The views of a scene show one set of named points, each view turned or mirrored, shifted and resized as a whole, with a little noise and some points left out.
In the rows, zero is written as 128.

Scene 1
View 1
(142): [125 100 209 100 108 180 163 193  84 138 148 135 140 129 156 118 130 109
 127  92 119  97 205 130 124  79 149]
(93): [105 113 183 113 140 168 121 172  86  92 107 177 133  88 121 153 131 163
  80  91 132 107 125 143 141 112 120]
(125): [ 94 126 139 132 161 123 127 139  94  76 112 178 132  77  97 132 152 153
  81 116 165 114  52 170 167 157 138]
(146): [108 102 161 172 142 145 144 138 103  60 100 163 148  89  71 131 173 137
 103 131 175 129  97 144 157 102 145]
(121): [106 100 184  85 139 108 174 123  92 145 195 114 145 110 156 106 113  98
 123 103 138 103 104 212 175 160 165]
(134): [122  65 215 107 119 113 202 105  98 141 216  79 169 125 150  96 114  68
 151 114 141 116 149 210 181 117 173]
(241): [102 122 148 118 144 122 156 145  92 110 139 153 134 104 120 105 150 118
 108 118 160 106  91 172 158 150 161]
(117): [ 92 108 204  84 156 183  85 175  83  76  96 200 134  60 135 204  96 212
  45  64 107 102 106 145 147 121  83]
(252): [104 103 179  97 142 122 158 132  92 124 168 134 145 102 143 120 119 118
 109 104 140 105 104 196 169 148 151]
(158): [112 134 146 117 124 143 166 183  85 137 136 149 122 127 134  80 162  98
 128 119 156  95 141 142 130 128 175]
(58): [103  87 202  84 150 121 148 114  93 115 177 129 156  87 149 151  93 137
  94  87 125 109  95 210 185 149 135]
(184): [104 114 166 140 149 165 114 165  94  63  86 189 136  76  92 158 149 173
  75 107 149 115 100 134 147 109 117]
(98): [105 119 175  96 136 150 140 170  86 119 137 158 132 104 141 129 128 134
 100  96 133  98 129 157 145 128 142]
(51): [ 96 124 142 100 148  97 163 126  93 123 164 139 138 103 133 100 136 108
 112 119 159 104  68 202 174 179 169]
(160): [ 90 124 147 110 161 115 129 131  95  91 128 168 133  77 114 138 135 153
  80 109 156 110  52 186 170 168 138]
(82): [105 109 174  90 140 112 167 128  90 136 181 125 144 110 152 105 117 104
 119 104 142 101 101 202 172 157 164]
View 2
(241): [130  87 152 143 126 122 125 160 112 104  97 129 111 158 132 112 149 122
 130 121 121 138 123 120 118 111 136]
(252): [145  90 159 151 104 141 139 154 131  94  95 126 102 167 137 111 155 142
 122 130 125 129 126 140  98 104 153]
(125): [107  78 159 157 135 117 121 155  86 131  78 120 135 159 135 100 145 115
 153  90 135 122 119 131 109 108 130]
(160): [109  76 165 166 126 120 129 156 101 124  79 122 131 164 138 102 148 134
 147  89 133 117 126 138 102 105 140]
(142): [161 141 131 121  82 175 121 159 149 103 124  92  70 159 115 129 155 144
 147 178 138 154  95 125 107 156 141]
(158): [139 112 131 125 122 128 117 170 126  99 117 125  92 151 117 127 149 126
 126 154 116 158 115  98 135 138 132]
(121): [156  84 162 153 100 139 149 154 148  69  98 140  97 172 141 112 159 153
 100 141 113 131 137 139  97  96 163]
(82): [148  84 160 151 105 135 143 156 139  80  99 136 100 170 139 113 156 148
 108 137 116 132 133 136 104 100 158]
(98): [130 109 146 147 103 146 122 161 128 119 101 108 100 161 125 119 154 149
 145 131 131 134 113 129 107 136 145]
(58): [147  86 173 167  87 155 148 145 136  95  84 119 106 175 144 103 160 156
 130 120 132 114 129 164  76  99 166]
(93): [121 115 147 151 101 156 115 155 112 144  92  90 108 157 120 112 150 138
 174 118 151 129  99 138  98 144 133]
(134): [194  95 159 129  86 162 158 143 150  41 109 135  76 170 143 107 159 119
  96 177 113 141 128 146  90  86 157]
(184): [114 109 150 149 116 147 111 153  95 150  87  90 118 155 124 104 144 116
 181 104 150 126  98 136 101 135 124]
(117): [101 115 160 178  87 169 114 153 115 176  75  68 123 167 124 105 153 173
 200  85 168 110  97 167  75 152 144]
(51): [132  73 160 154 126 115 138 159 122  86  93 146 114 166 140 109 154 135
 107 118 111 129 139 125 113  94 151]
View 3
(125): [137 188 117 121 104 116 142 116 138 119 142 151 134 124 122 154 108 110
 120 119 132 114 123 116 145 146 111]
(142): [ 77 119 143 144 117 123 101 147 145 111 151  98 143 122 164 144 170  91
 119 160 148 123 119  97 114 144 114]
(98): [107 155 129 135 114 120 118 128 146 125 148 119 143 128 147 139 140  93
 124 140 137 121 124 110 137 151 117]
(58): [111 167 145 146 119 122 127 149 159 118 143 143 140 128 158 129 122  73
 166 123 123 114 125 113 166 156 114]
(82): [116 145 156 141 118 111 130 149 152 112 129 129 130 123 164 120 149  78
 132 135 128 129 131 119 178 161 110]
(146): [120 168 124 122  99 121 138 138 130  97 142 154 123 112 122 176 119 122
 112 133 144 113 115 100 118 128  97]
(51): [137 166 145 133 111 108 145 136 145 113 123 144 125 125 148 127 134  94
 119 124 126 130 133 123 182 159 109]
(252): [116 157 145 139 115 116 129 144 150 113 135 135 132 124 156 131 136  85
 137 132 129 123 126 114 164 154 110]
(93): [100 165 115 132 111 127 114 121 143 128 161 124 149 128 136 156 125  99
 132 139 140 109 117 105 112 143 121]
(241): [128 161 136 128 107 111 137 131 141 112 131 138 127 122 140 143 135 104
 109 131 133 127 127 116 155 151 109]
(160): [136 188 122 126 108 118 139 120 144 124 141 146 137 128 131 144 109  99
 132 118 129 116 124 119 157 152 114]
(121): [119 148 160 143 118 112 132 154 156 110 127 134 127 123 165 119 145  75
 138 131 125 129 131 117 182 161 109]
(184): [112 175 108 125 107 126 123 119 138 123 160 133 145 125 125 165 114 111
 126 132 142 107 116 103 113 137 113]
(134): [101 126 179 150 119 113 131 185 157  85 121 138 113 113 178 129 160  75
 143 142 131 129 128 105 175 152  95]
View 4
(184): [115  95 123 105 117 109 105 110 153 156 164 174 127 141  44 112 150 140
 168 110 161 142 149 158 121 139  87]
(134): [149 111 117 103  90 177 132 173  96  67 110 155 163 174 175 135 124 232
 216  29 126  53 144 112 117 167  61]
(58): [120  94 114  84 135 126 106 160 134  98 139 167 122 157 129 150 168 222
 199  36 162 120 171 167 113 168  65]
(158): [129 118 117 123  77 114 135 126 137 105 132 146 149 127 127  81 115 164
 182  83 110  87 148  71 132 140 111]
(160): [106  87 108  70 117  98  80  96 139 122 161 151 118 156  91 128 148 164
 184  46 166 173 169 156 125 169  81]
(142): [136 121 131 150 110 130 162 181 151 116 122 177 149 117 113  93 145 189
 174 117 113  46 145 104 118 119 100]
(51): [115  96 103  71  93 111  94 105 121  89 143 135 132 158 143 121 128 185
 201  16 142 145 168 111 130 177  87]
(117): [103  90 130 109 174  80 110 156 187 162 163 194  96 118  34 132 202 170
 158 120 179 148 175 208 108 133  85]
(252): [123 100 112  91 111 121 113 139 127 100 138 155 132 151 130 124 146 200
 196  43 144 117 163 131 121 163  79]
(146): [133  95 118  97  82 150  94  83 118 150 166 164 154 170  52 113 119 124
 182  97 156 135 128 139 127 148  76]
(93): [116 100 125 114 127 107 119 135 161 145 154 176 126 126  60 111 160 160
 170 111 152 123 157 155 119 134  92]
(98): [117 107 120 109 117 101 122 139 152 119 142 163 126 127 102 108 150 175
 180  81 139 114 162 129 123 144  96]
(125): [110  88 108  74 103 105  78  79 136 135 170 151 124 158  73 117 139 142
 183  59 165 175 160 148 128 163  85]
(241): [119 103 107  89  90 113 102 103 128 110 148 145 137 150 112 109 129 162
 188  52 142 137 157 113 126 161  93]
View 5
(158): [109 114 155 148 119 149 144 147 176 102 148 110 118 169 170 121 147 123
 151 151 162  95  95  73 113 124 122]
(51): [155 127 140 158 116  88 135  96 135 145 142 103 136 107 178  94 165 139
 121 101 188 132  90  99 130 133 131]
(142): [ 70  40 140 162 141 205 146 133 157 116 147  92 101 204 140 158 160 125
 119 182 153  85 137  92 134  89 125]
(134): [107  62 147 179 124 134 113  86 173 175 141  96 130 137 113 108 187 153
  70 178 244 127 102 161 115  99 146]
(241): [143 116 143 153 124 113 153 129 139 135 146 114 134 128 170 115 152 132
 146 111 153 115  94  97 132 143 128]
(146): [155  89 136 151 152 130 192 182 132 159 161 135 142 125 126 139 142 133
 184 113 100  96  94 136 131 180 134]
(98): [119  81 132 155 134 151 153 120 117 126 143  95 118 157 171 137 159 125
 132 118 134 109 125  83 152 116 121]
(125): [172 114 130 145 138  98 177 138  94 150 151 117 141 107 175 122 146 130
 173  70 105 118 104  97 152 172 126]
(252): [133  85 132 165 128 121 139  95 121 150 142  95 128 129 161 116 169 139
 110 118 175 123 115 109 145 118 131]
(121): [127  92 137 171 119 113 119  73 138 153 138  89 129 126 162 103 180 145
  85 129 212 135 109 112 134 105 133]
(160): [168 108 124 152 135  96 165 112  84 150 143 106 140 103 180 117 156 127
 148  65 122 126 113  93 158 155 128]
(93): [130  59 120 150 153 163 180 135  77 140 146  98 120 156 167 160 151 122
 153  97  81  99 144  85 173 132 121]
(117): [133  31  99 151 166 166 189 113  18 146 139  87 115 150 179 180 156 117
 150  63  44 108 176  73 207 127 118]
(184): [143  76 126 146 153 147 192 156  89 140 152 114 126 142 157 154 144 123
 176  91  74  97 127  96 160 158 126]
(82): [132  97 138 163 119 112 126  85 135 147 138  94 127 127 168 104 172 139
 101 122 197 130 108 106 136 115 132]

Which points are out of place in each view (at most two, in the order of its rows)? Write none if all are in place.
view 1 -> (184)
view 2 -> none
view 3 -> (82)
view 4 -> (158)
view 5 -> (93)
